Points, in no order, along strands that fork, close into loops and pass close to each other.
Points whose rows are less than 64.4 apart are linked; no others are.
k_917: [  1 -22   8   4 -26  -6  11  12   6   0   1 -16 -20   0 -13   3   7 -29
   4  -1  -5 -12  28  33  13  -2  10   7  -2  10   0  -8 -13   9  10]
k_418: [ -8  -4   4   5  -9   5   4  32  -2  22  17  -4  11  -2  12  -6 -16   5
  -7  -5   3   6 -25 -11  -6   9 -20 -21  24   2  -7   3  11  18 -25]
k_271: [ 11 -28   8  -7  -6   3  21 -25 -19 -16  -3  -6 -16 -20 -22  -9   6 -36
 -12   3  -1 -25  20  32   3   9 -11   2 -21   5  -5  11   7  -2   3]
k_338: [ -8  -2   1   2  26   5 -14 -18  13   6  -8 -19 -29  22 -15  23  12   2
   3   2 -19   4  16 -19 -10  17   3 -26  28  12  19   1  14  -6   1]
k_57: [ -9 -16  14   1 -15   9   5  17  23   6  -9 -12   7  -2  14  -9 -18  17
  -4   1  13 -16 -13  10   2   9 -20  -8  -4  12  -4 -10  -1  14 -27]
k_11: [  4   2  -2  -1  19  -6  -1   1 -11  -8  -5 -12  -7 -10 -15  31  31 -18
 -10 -13 -29  22  19 -15 -20   9  16  -4   7   6   4  -1  12 -28  35]
k_799: [ -4   4  -8   1 -17  16  -6   9   7  -4  -3  30  18  32  22 -25   3  24
  29   1   1  12 -26  10 -11  -2  -8   6   0  -1  -2 -11  -2  24  23]
k_955: [-12   2   1   8 -13   0  -1   7  15  13 -15   0   9   1  17   9  -2  13
  22  -3  21   2 -13   2  -5  -6   7  18 -17   8  -4 -25 -22   2   5]
k_81: [ -8 -27  25 -10 -28  20   1   3  27  12   1 -14 -25 -10   0  16   1  -9
   6   6  17 -29   3  25  15  11  -7   9   4  13  -6 -13 -21  35 -17]
k_404: [-18  12   4   1 -13   6 -10  28   4  27  16   4  21   0  30  -4  -2  25
   5   8  18  10 -30 -20   0  -5  -8 -13  14   0  -6   0   3  17 -17]
k_856: [ -2  21  -8   9   4   5  -5   8  16  -7 -16  20  16  28  16 -13   4  31
  26  12  -4  24 -23   2  -1   2  10  -7   5  14   6 -21  -3  12  26]
k_605: [-12 -32  23  11  -9   9  13  11 -12   4  -5   2 -30 -15 -21  26  15 -50
 -18   8   1 -17  21  12  -4   7  -7   4   8  -7 -13   6  -5   9  -9]
k_432: [ 11  -6  -7  31  -8 -10  18  -7 -28  18  24 -12  -1 -34   0   4   9 -11
   0  -6   2 -18  15  -9 -12  -7   9  11 -17   4  -8  13 -12 -22   5]
k_944: [ -2 -24  13 -34 -22  17   0  -9  17 -10 -25   7  -2  -3  10 -13  -6  12
  15  20  23 -21   7  54  36  -7  -9  21 -18   4  -9 -22 -35   9  -4]
k_417: [  4 -13   6   9  -7  -9  16   2  -7  -6  -6 -12 -20   1 -20   8  -1 -32
  -1 -11  -8  -5  21  24  -7   4  10  -7   2  12   4  -8   6  -3  12]
k_948: [-15  19 -28 -11   3   2 -21  -1   1   0  18  14  23  37  37 -24   5  21
   5   6  -5   8 -31 -13   3   7 -21   4  18 -10  -2   5  27   5 -11]
k_526: [ -4   4  -4  12   7  -9 -13  -3  18  -4   4 -23 -35  13 -11  33   7   5
   1   8 -11  -4  33 -33   2   7   4   2  11  -7  32  20   3 -14 -19]
k_699: [  6  23   4  17  -9  -6   2   7   2  18  -6 -12  -3 -13  21  11   3  16
   7  -3  24  -3  -1 -19  -4  -1  21   2 -16  10   0 -11 -21  10   6]
k_529: [  2 -15   2 -15  17   6   7 -28  -2  -8   1  10   1   6  -8 -11 -26  -5
  -4   4  15  -8  -6  20 -13  -2 -18   8   5  -9   6   4   4   6  -2]
k_134: [-16 -17  20  -8  -5   9  -4  -2  25  -3 -10  -1   8   6   0  -6  -7  19
   4  13  17 -15 -14  12   4  -7 -29  12   8   5  -5  -8  -4  17 -27]
k_262: [ -5   9  -2  34 -10   8  -6  14   4  15   2 -25 -38  -2   1  36  10   0
  -7  -7 -24  17  27 -36 -11  14  27 -13  14  13   9   0  -7 -12 -13]
k_692: [ -3 -14  15   7 -33  20 -12   1  19  16  -2   1 -36   7  -1  29   0  -5
   9 -14  13 -22  16  -6   7  -4  11  23 -10   3  -2 -17 -29  15  -4]
k_220: [ -5  -3  10 -10   8  18 -11  12   1   2   1  -7 -10  11 -10  17  -8 -18
 -21 -14 -24   9  -1 -27 -11   0  -8 -25  37  -2  -7   5  20  -6 -28]
k_429: [  4  14 -18  10  31 -19  -5  -8 -25  10   7   4   6 -10  -6  -6  -4   6
 -11   1   0   7  12 -27  -8 -14   6 -11  -1 -20   6   6   3  -9   0]
k_211: [  3   3   7  12 -11 -10  15   8 -14 -16 -11  12  16  -1  -6  -8  11 -17
  12   2  -2   7  -4  21  -1 -28  24  25 -19  -7   0  -7 -26   6  26]
k_843: [-17 -12  10  15  -8  -2 -24  -8   2   2  -4  16 -16  -5 -10   2  -5   3
 -12 -14   9  -9  -3 -16 -11 -13   2  33  -9 -15  -7  -3  -6  -1  -3]
k_280: [-12 -19  14  11   5   0 -11 -13   2 -14 -10  25 -11   4 -22  -2  -3  -9
  -2  -8  -5   0  -1   1 -12 -21  -8  22   7 -16   4   1  -1   8   5]
k_495: [ -2 -15  12  12  -6   8  13   8 -14   9  -3 -14 -29  -5 -25  24   8 -36
 -10  -6 -18  -3  31   5 -10   8   0  -5   3  -1   5   3   6  -4  -3]
k_114: [ -2   4   3 -13  -6   0  10   5   5 -13  -1  19  47  -3  24 -25 -19  20
  20  18  22   3 -12  30   2  -9  -5  12 -28  -4   3  -6  -6  -1   1]
k_541: [-13 -17  13  -5   0   1   3   7  -5  14  11 -12  -5 -26  -4   2   2  -1
 -18  -3   5 -18  -3  -2   6   7 -16   1  -1   4 -13  15  -2  -1 -28]
k_330: [ -9  -8  18 -16   7  12   3  -1   9   6  -8 -16 -21   5  -8  17  21  -3
  -2  -2   1 -20  17   5  -5  17  -7  -8  -4  12  -2   2   2   6  -4]
k_6: [ 12  43 -40  -7  20 -22   1  -4 -24   1  14  19  36  -1  29 -23   6  18
  -4  14   8  26 -22 -14  -2  -1  15   2 -13 -20   4   5  19  -2  16]
k_667: [ 19 -14   4  -5 -11  -7  10 -19 -29 -21  14  17   2 -12 -28 -16   8 -29
   4   1  -4 -16  20  32  15 -18  23  20 -31 -22   1  -4 -21   6  28]
k_191: [ -6  21 -30   4   3 -12 -30 -19   1  -1  11  18  13  21  10 -11  -4  22
   9  -7  -6  16 -15 -23  -4 -23  -6   9  19 -24   6 -10  -5   6   9]
k_2: [ -8  -9   6  11   7  -5 -14 -13  19  -2   4 -19 -30  15 -10  26   6   6
  13  11   1 -18  29  -6   9   6 -13  17   1  -3  19   7  -6   1 -11]
k_50: [ -5  -3 -10 -12   6  -2   6  -9 -26 -18  25  42  34  -1  23 -32  -2   2
 -14   9   6  13 -27  20  -9  -1 -20  21  -2 -19  -8  23  19  -3   7]
k_359: [ 17  14   7  -7  19 -15  13  -6 -34 -19  -1  10  18 -13 -14  -8   2 -16
  -9  -4  -9   6  -1  -2 -12   1  15  -3 -22  -8   4  15  16 -20  19]
k_254: [  0  10 -11  -6   9  -2 -24 -14   2   5  11   1   4   6   6  -8  -9  19
   1  -5   3  -6   0 -16   3 -18 -15   5  16 -16   1  -1  -2   3 -15]
k_788: [-19 -21  18   3 -15  14 -19  15  25   7   2  26   4  15 -12  -9   0  12
  16 -12   9  -7  -7   0  -3  -4 -13  -8  21  -4  -2 -15   6  20   3]
k_76: [ -3  -2 -12   2  32 -11  -6  -7 -21  -3   9 -18 -17  -8 -19  31  13 -25
 -14  -6 -27  22   6 -21 -20  -2  11 -14  21   1  19  13  20 -43  13]
k_388: [  2  -8   2  21 -37   8  -1   0  -8  19  -1 -15 -26  -1  -4  20  17 -17
  -5 -27 -19   4  25 -12  -6   4  29   3 -12  13  -6  -4 -12  -8   4]
k_971: [  5  27 -26  11   7  -5   4   0   3  -7  -5   3  25  10  24  -8  -1  17
  19   3 -11  26 -19   2  -8   3   6   6  -1  21   0  -7  -1  -4  30]
k_16: [ 20  10 -16   6  35 -21   4 -27 -42 -19  15  11  14 -11 -23  -8   8 -14
 -18  -7 -23  14  -3 -10 -14  -4  16  -2 -21 -19  11  20   9 -22  26]
k_133: [  3 -14   9 -10 -10   1  29  20  -1  -6  -8 -15  17 -12   0 -21 -12  -4
  -4   5   6 -11   9  37   9   1 -14 -13  -8  16 -12  -2   3   2  -5]
k_725: [ -7  -5   7   7 -11  -4 -16  -6  -7   7  -2   9 -19   2  -3  12  10  -2
 -20 -26  -4   3   5 -29 -14  -3  14   5   1 -16  -7  -2   6 -10 -12]
k_991: [ -3 -18  11   1 -24   8  15  21  11  11  -3 -27   3 -14  20  -7  -8   7
  -3   7  10 -19  -2  25  17   7 -13 -10 -16  30 -15 -11 -10  11 -19]
k_412: [ -4  -2  -4  -4  18   8  -1 -22  -4   3  -7 -17 -19   7 -12  15  17   1
   6  -5  -6 -14   6  -2 -10  18  -7 -12   5   6   6  12  11 -12   2]
k_765: [-17 -10  12  14 -11  14 -28  12  29  15   1   4  -8  21 -15   3   1  15
  11  -9 -10  -1   2 -23  -7  -1  -7 -30  30   4   1 -14   7  11 -13]
k_428: [ -1  21 -11 -16  28 -10  10   7 -20   0  -9   2  14  -9   2   7  -9 -12
 -23  -8  -7  16 -16 -27   5   4  -2 -21  -3   3  -8  19  28 -26  -6]
k_785: [ 22 -12   0  24 -18  -2  10 -21 -30   8   7   2  -4 -29   0  -1  11 -18
   1  -2   2 -25   8  15   0 -10  10  21 -23   1 -14   3 -24  -9  13]
k_455: [  5  -1 -10   3  36 -17   2 -14 -37 -19  15  -1  -1 -14 -27  15   6 -31
 -22  -5 -17  18  -3 -15 -20  -5  10  -5   7 -21  17  20  10 -31  18]
k_74: [  0  -2  12  -9   2  10   9  -8   4 -22  -4  15   3   8 -22 -21   7   9
  23  10   7   6   9  44   5 -14  -4   5 -15  -2   1  -5 -25  20  30]
k_998: [  5  18   0  15  14  -5  -8  13  25  13 -18 -13 -14  -2   0  26  15  14
  11   0 -10  16  12 -27   1  12  23 -11   9  14   5 -12   0  -1  11]
k_433: [  7  -2   4 -18 -21   9   1  13   9 -18  11  -2  22   4   9 -34 -12  19
  23   4   7   3  -8  37   8  -5 -19   1   8  10  -3  -3  -9  20  14]
k_112: [ 21  17 -28  21  32 -24   2 -16 -14  -5   9  -8  -1 -17 -18   2   2  -4
  -2   9 -16  10  26 -28  -5  -4  13  -5   1 -10  19   8  -1 -22   9]
k_819: [-18 -10   4  -7  -7   0 -25  -1  15   8   2  24   9   5  -5 -14   5  29
  19 -17  18   2  -5   4   4 -12  -9   6  -2 -11  -3 -14  -2   7  12]
k_731: [  5 -26  13 -14 -23   8   5   1  -3   2   3 -10  -8 -15 -10 -11  -1 -17
  -8 -11   3 -23  -7  30   2   9  -6   8  14   4 -23   3   2  11   4]
k_978: [  3  10  -3   2   0  -2 -20  -3   6  -3   0  -6  -2  14  -3 -12  -7   8
   1 -25 -17  13  -2 -10 -11   3  12  -4  13   8   4  -9  17  -5   2]
k_626: [-13 -12  33   0 -33  27  -7   1  21  16 -11   9 -18  -2   4  15  -2  -5
  10   4  23 -19  -5  14   7   6   7  15  -4   0 -10 -23 -20  32  -4]
k_115: [ -6 -23   9  20   2   3 -11 -12   6 -14 -14  25 -12   9 -33  -4   9  -6
  16   1  -7  -6  11  24  -2 -27   3  29  -8 -12   0  -9 -24   7  20]
k_992: [  4  24  -4  -9  22  -6  12 -10 -10 -11  -1  16  19  11   9  -4 -18  -3
  -3   5   9  15 -21  -4 -15  -1   8   8  -4 -14   9   2  12   4  12]
k_688: [ 15  19 -11 -10 -11  -2   8  12   3 -21  13  -9  33   3  23 -31 -10  30
  16   5  -5  13 -14  24  11   2 -13  -7  -3  15   0  10   4   5   5]
k_840: [ -8   9   3   5  16 -10  -7  24  34  10  -5 -29   2  -3   4  10 -14  25
   0   6   8   1   1 -20  11   5  -3 -21  -1  16   4  -3  -4   4 -23]
k_653: [-13  11   6   5   8   4 -35   2  48  11 -12   5  -4  34  -2   9   4  30
  11   1  -6   7   0 -34   3   7   4 -32  25   4   8 -24   8   6   2]
k_187: [-24  22 -17   8   1   4 -22  14  14  23  13  12  18  32  26  -6   8  18
  -6   9   0  12 -46 -37  -7  21  -2 -31  26  -8   5  -8  22  13 -15]
k_879: [ -7  15 -14   4  19   4 -20 -10  26   6 -12 -15 -13  12  -4  16   8  19
   5   6 -13   8  -1 -24   2  21   5 -20  18  17   6 -15   8  -5   8]
k_457: [ -5   7   5 -30  -1   3 -18 -21  17  -3   2   0  -5  -3   6  -5 -19  34
  24   6  28 -13   3  14  22  -7  -6  19 -16 -10  19  -7 -19   4   0]
k_786: [-11 -15  10 -10  -4  -3 -10  -3 -22  12  10   6   3 -29  -3 -12  -6   0
 -28 -15  15  -8 -12   1  -1   8 -19   4  10  -9 -18  25  13  -6 -15]
k_492: [ -2  16 -13  11   5  -2 -21 -19 -14   7  -2   2  -8  10  -5  -2   1  -4
 -13 -26 -27  16  -1 -32 -20  -5  15  -6  16 -12  -2  -2  11 -13  -2]
k_505: [ -6  -3  19   5  -5   4  -2  19  33   6   2 -26 -13   4   6  10 -22  11
   4   6  14 -13  -4  -4  13   4 -16 -22   8  16  14  -4  -1  21 -26]
k_336: [ 23  14  -7  12 -11 -12  10  -3   3 -28  -2   6  11  -6  -9  -8  -1   5
  28  -6   1  13   8  10   8 -33  21  26 -23  -3   8 -12 -37   5  24]
k_829: [  1   4 -10 -12 -19 -11 -12   2  12  -2  12  26  21  -2   0 -11   7  18
  23 -14  15  10 -19   5   6 -18  -2  30  -4 -19   4  -5 -15   2  24]
k_236: [ -2 -19   4 -36 -30  11  16  -5   5 -18 -28   0  19  -4  20 -26 -14  -5
  11  42  28 -15  -2  64  23  -8  -7  11 -19   7  -9 -20 -21  13   6]
k_552: [ -7  -6  21 -24  -6   4  -5  -3 -20  -6   4  16  13 -20   8 -25  -7   3
 -16 -10   8  -7 -22  17   3   1 -12  12   3 -17 -15  20  23  -1  -3]
k_272: [ 11  -3   8  -4  -1  -3  18   2 -18 -22  -1  17   5  -8 -28  -2   8 -34
   7   0  -3   4  20  23  -7 -18  21  16  -2 -18   3 -10 -15  17  28]
k_216: [  0  28 -18  -2   2  -6   1  20 -22   7  12  14  29   3  51 -20 -10   6
 -15  12   7  18 -33 -17   1   1  -6 -10  -4  -7  -9  15  25  -4 -17]
k_382: [  9  12 -14  -9  24 -17  -3 -14 -41  14  19  10   6 -21   2 -15   6   3
 -14  -6  11  -2  -1 -19   3  -2   9 -14 -17 -20   1  16  19 -14  -2]
k_900: [ 10  14  -8  -6 -15   7  14  10 -18   2  12  14  31 -14  47 -22 -17   3
   1  10  21  -4 -30   1   1   3 -10   5  -5  -5  -9  20  12   3 -12]
k_56: [  3   5 -27   4  19  -9   6  -5  -4   0   6  -5  24   2   9  -1  10   3
  -9 -12 -20  14  -1 -22 -10   0 -10 -11  12   2 -16  -5  14 -21   3]
k_109: [ -5   4  11  14   7   4 -11  -5  22 -11 -14  -5 -20  15  -7  19   3  13
  27   7   6 -11  12  -2   7 -15  -4  15 -12   0  18  -4 -27   6   9]
k_535: [  4   5  10   6   2  -6  10  -1 -11   2 -20   1  -3 -10   2  25  30 -17
 -10  -9 -22  12   7 -21 -10   8  19  -5  -7   7 -14  -5   6 -14   7]
k_306: [  5 -11   6 -33  -7   7  -6 -20   3 -13 -13  13   1  -5   6 -16  -9  21
  22   7  27 -15   3  35  24 -13  -4  30 -29  -5  -4 -11 -20  -7   1]
k_481: [ -7 -30  10  14 -18  10   0   8  33  -2 -11 -20 -45  32 -21  39  17 -29
  17  19 -12 -15  34   3   5   9  -4  -3  23   4  20 -14  -3  11  -2]
k_923: [ 19  -7  12  -3 -13  -1  18 -20 -21 -16   1  22  -1 -14  -4 -19 -10 -24
   1  -1  15 -21  -4  39  10  -4  12  28 -27 -11  -5  -4  -9   6  19]
k_467: [ -9  25  -9 -11  29  -4 -16   4  -2   2   0   3  13  20   4  -9 -12  12
 -15  17  -9  16 -29 -30   0  -4 -20 -29  34 -11  -4  12   9   1 -19]
k_73: [  4 -30   4  -9  -9   7  22 -17  -8 -13 -19 -10 -25   5 -19 -13   2 -23
  -4  22  -1 -28  28  51  16   2 -15   9 -11   1  -4   3  -4  14   2]
k_649: [ -6  20 -23 -13   6  -3 -17 -10  -8  -3  21  22  27  21  22 -41  -3  34
   7   9   7  15 -22   5   3 -11 -22  12   2 -18   2  12   4   3   2]
k_530: [ -4  10  13  -5 -17   1 -13  18   9 -13 -12  -7   7  22  -5 -23  -3  14
  13 -19 -12   9  -8  14   5   4   8  -6   5  14  -1  -3   6   7  15]
k_629: [-13   9  -2  16  -3  15 -12  12  21  26  -3  17  13  23  16   8   9  22
   1  -1  -7  11 -33 -29 -15  19  -3 -28  11  13  -1 -24  11  19  -9]
k_525: [  6  32 -20  -9  20 -10   4   4 -22   5  13  21  21  11  19 -15  -6   6
  -9   1   5  18 -25 -18  -6   1   1  -7  -1 -21   6  14  21  -5   9]
k_751: [  5  -9   0  11   4 -18  10  -6  -3 -10 -10  -6  -4 -10 -15   2   7 -21
  -1 -12  -3 -14  17  12   9   1  21  16 -29   5  -1  -4   6 -18  12]
k_349: [  7   9   6 -11  13  -2   2  -5 -27  18   8  10   1 -26   7 -15  -7   9
   0   1  19  -5   0   7   4   8   4 -11 -15 -13   4  11  12  -5   0]
k_258: [  0  22 -11  22  14  -5   0  16   0  15   1 -29 -27   0   0  38  -3  -7
  -9   8  -9  21  13 -48  -2   6  20 -21  24  10   7   8  -9 -16 -25]
k_483: [ -1   9  -4 -18  25   4  -6  17 -15   5 -10   0  -2  -1  -3  16  -6 -19
 -27 -10 -16  22 -23 -28  -4  11 -12 -38  20   1  -7  10  26 -17 -20]
k_344: [ 12  30 -12   0  33 -15   2   6 -23   1  -9 -11   1 -13   5  12   6  -1
 -29   0 -20  20  -8 -38   8  10  20 -22  -2   3  -9  22  10 -27  -7]
k_85: [ 13 -11   0 -20  -4   7  14 -26  -8 -13   8  15   8   3 -13 -16 -18 -16
  -2  -1   7 -10 -13  39  -6  -2  -6  20 -14  -7   2  -3  -2  10  23]
k_735: [ -5  10   8  -5  -9   3  -3   7   6  -6 -11  22  24   2  25 -16  -6  24
  25  14  33   6 -14  16  -3 -17   8  16 -23  -2   5 -17 -25   2   9]
k_474: [  9  23 -12  28   8 -12 -21  -5  17   6 -27 -12 -25   5   0  30   8  22
  -7   9  -8  20  19 -49   0   5  41  -3   8   1  15 -11  -6 -11   6]
k_717: [  5   9 -26  -2  13 -12  -7 -18 -23 -15  29  33  30   5  11 -37  -2  17
  -4   0  -1  14 -18   7  -6 -12  -9  24 -14 -25   5  11   1  -4  18]
k_986: [ -7  -1   9   3  12  -6   3  12  -1   8   0 -18 -12  -7  -9   4 -16   0
 -23  -5   0  -6   4 -14   9   6 -12 -14   4   5   2  22   9 -12 -34]
k_249: [-10 -39   6  12 -17  20   9  14  15  11   2 -25 -41  22 -15  40  13 -38
  -3  24 -14  -9  37   7  -3  20 -11 -13  23   9  11   5   9   6 -29]
k_35: [  8 -32  -3 -10  -3  12  16 -12 -24   2  11  -5 -12 -22 -15  -2  -6 -26
 -24  -6  -4 -21   4  26   0  13 -17  -6  13   3 -17  12  11  -5  -9]
k_640: [ 29  16 -12  31  16 -19  13   4  -9  -9   5 -18  -7 -15  -5  16  -6  -9
  -2   5  -9   2  32 -27  -5  -5  19   8  -9  -4  14   2  -4 -18   3]
k_66: [ -1 -30  17 -18 -32  10   4   0  18   8   8 -28 -23  -9 -15   1  10 -13
  -3  -4   9 -25  15  30  15   8  -4   6  11   9 -14  -1 -12  12  -4]
k_650: [ -5 -14 -22  -2  -7   6   7   4 -14  18  23  -9  12  -5   3 -14 -10  -2
 -12 -13  -2   2 -26  -8  -1   8 -34 -20  28   9 -14  15  12  -4 -18]
k_339: [  2   8   4 -17  22   2  10 -12   3 -10  -8   5  12  12   7  -2 -15   1
   5   0   4   3 -10  13  -9   7  -6  -6  -3   5   7  -5  14  10   6]
k_226: [ -6 -28  -2  -6  13  10 -15 -33  14 -23   7  37   3  16 -32  -9 -12  -7
  -1  -8 -10   5   1  15 -17 -13 -21  11  16 -17  -1  -6  -3  16  16]
k_233: [  8  19  -2   6   0  -6  -4  -1  21 -21 -11   4   4   4  -2   7  -9   8
  28  -7   3   4  13  -2  13 -20  12  15  -8   2  12 -16 -28   4  18]
k_782: [-13  30 -21   1  13   0 -28   8   9   3   5   4  21  35  28 -20  -4  23
  -3  18  -5  13 -40 -23   2  -1 -22 -28  27  -3   1   0  14  14 -22]
k_606: [-13 -45  13  11 -19  12  17  13   8  15   6 -14 -40  -2 -12  38  24 -43
 -17  23  -9 -22  34  17   4  23 -11   6   8  -2  -3  18   5   6 -27]
k_807: [  1  -4  12 -12 -13  15   5  14   5 -15  -6   0   7  18 -10 -23  -4   4
   8   3  -3   2  -5  43  -2  -9  -4  -1   8  10  -4  -4  -8  22  15]
k_296: [  2   2 -20  -8  10   2  15   9  -2  10   7 -12  18  -8   8  -2   6  -4
  -9  -7 -12   8  -4  -7  -9  10 -23 -22  16  22 -11  -2  10  -7 -10]
k_159: [  0 -17   9 -36 -16   6   7   3  14 -23 -11  13  29   4  20 -34 -15  22
  18  29  27  -4 -13  59  11 -17 -10   9 -24   6  -9 -14 -10   1   4]
k_289: [ 19  15 -24 -10   0  -6   9   0  16  -9   7 -16  28   9  17 -16  -7  13
  19  -8  -6  11 -12   6   1   3 -11   9   2  17  -6  -8   3  -3   7]
k_183: [ -1  -2  13  -6   2  18   4  17  20   2 -14 -16  -8  12 -11  14   6  -3
  -5  -5 -27   4   6 -21   2  14  -6 -34  25   8  -6  -8  10   7 -31]
k_682: [ 10  13 -13  15  18 -13  11   5   5   6   7 -35 -20 -17  -3  35  -2 -13
 -12   0 -15   7  24 -38  10  14  10  -8   0  17  10  17  10 -32 -18]
k_635: [ 19  17  -2  -9   1 -19  23  -2 -18 -13  10  16  33 -20   4 -21 -15 -11
   4  -5   6   0  -5  10  -1  -2  17   5 -27 -12   3  12   8 -13   9]
k_515: [  0 -18   5  -2 -12   4   6  -8   3 -21  -9  18  -8   4 -25 -17   4  -7
  17   8   2  -7  17  49  23 -23   4  25 -15  -6   1 -14 -32  10  25]
k_790: [  6  17 -15  31   4  -5 -11  -2  -1  19 -11 -15 -42   2   2  40  16  15
 -14   2 -13  11  30 -47  -2  18  35  -2  -6  11  15  11  -3 -14   2]
k_950: [ 12  -6   2 -10  25 -10  24  -3 -25   3   3  -5  14 -26   2 -10   2  -4
  -4   6  12 -17   5  11  -2   9  -4 -18 -19  11   3  24  11 -21  -2]
k_490: [  6  -8  11 -13   5  -6  34  15  -3   2  -4 -17   3 -18 -11   0  -6 -13
  -7   8  19 -10  15  26  10   2  -7 -18 -16  10   2  15  14   2  -6]
k_167: [-11  15   6   9 -14  -2   0  19   4  33  16 -10  12 -17  33   0  -5  24
  -6   0  24   1  -9 -17  -3  -2   0  -6 -13   2  -7  -6 -13  12 -13]
k_943: [  4 -10   5  18 -43   9  -3   1   1  22   3  -2 -22  -5  -1  25  12 -13
   1 -26  -1 -10  12 -13 -10  -8  33  19 -10   2  -9 -10 -27  15   8]
k_957: [  2  -7   9  25 -36   9  11  -2 -15  20   0   4 -21 -20   3  11   2 -26
  -1  -5  11 -19   3  10  -6  -4  15  25 -14   5 -14 -12 -25   8   9]
k_414: [-12  -1  21   3   3  10  -7  12  41   3  -9 -18 -24  19  -5  45  19  -6
  -8   0 -22  -2  10 -32  -5  20   5 -21   8  12  -1 -10   7  -1 -29]
k_94: [ -3 -24   3 -28   1   4   4  -5 -15 -14   6  32  19 -15   8 -32  -8   3
 -18   8  17  -5 -32  31  -3  10 -24  24   9 -16 -16  15  21   9   2]
k_154: [ 14   8   5   3  -2 -16  22  -5  -6  -4 -13   1  17 -11   7   1  -1 -15
   0  -8  10 -10   3   1   9  -3  18  16 -36   4  -2  -5   1 -12   5]
k_465: [ -5  16  -4  -1  22 -10   2  18  12   6  -7 -32  -7  -3   4   1 -11  17
 -15   7  -3  -1   1 -14  13  14  -1 -25  -3  18   9  20  11 -13 -28]
k_230: [-10  -6  11  -9   4   7 -20 -13  18  -2  -1  -4  -4  11  -9  -2  -9  21
   3   2   5 -17   1  -7   6  -6 -21   2  21  -6   2   0  -1  12 -22]
k_566: [ -7   6 -16   5  -3  -9 -11 -11   5 -14  18  18  19   8 -11   0  -3   8
  13 -19  -6  12  -6  -7  -8 -23  -2  28   9 -18   7  -5  -7  -4  23]
k_709: [ 27   7 -14  18  21  -9  24   8  -9  -2  -7 -16  -9 -17 -10  32  -2 -30
  -2  -1 -24  11  31 -22   3   3  15  -9  -2  10   9   6  10 -28  -6]
k_43: [ 10  15   6   3   6   5  10   6 -12   8 -11 -14  -3  -9  13  21  15  -9
 -16  -4 -20  13   1 -30   1  19  21 -18  -4  21 -12  13   3 -20 -15]

A fork is a point with three links, a tip a point with one. Leave the first point through the second and follow the links. Name the first fork or tip that comes.
k_414; k_183 -> k_417
k_635; k_359 -> k_414
k_230; k_254 -> k_879
k_112; k_429 -> k_57
k_56; k_296 -> k_457
k_211; k_272 -> k_525

A tip is a point with one link. Name the tips that can be reached along the links from each point below, in the order of the rows.
k_950 -> k_330, k_467, k_629
k_626 -> k_432, k_388, k_481, k_73, k_414
k_418 -> k_457, k_56
k_74 -> k_799, k_226
k_525 -> k_526, k_6, k_900
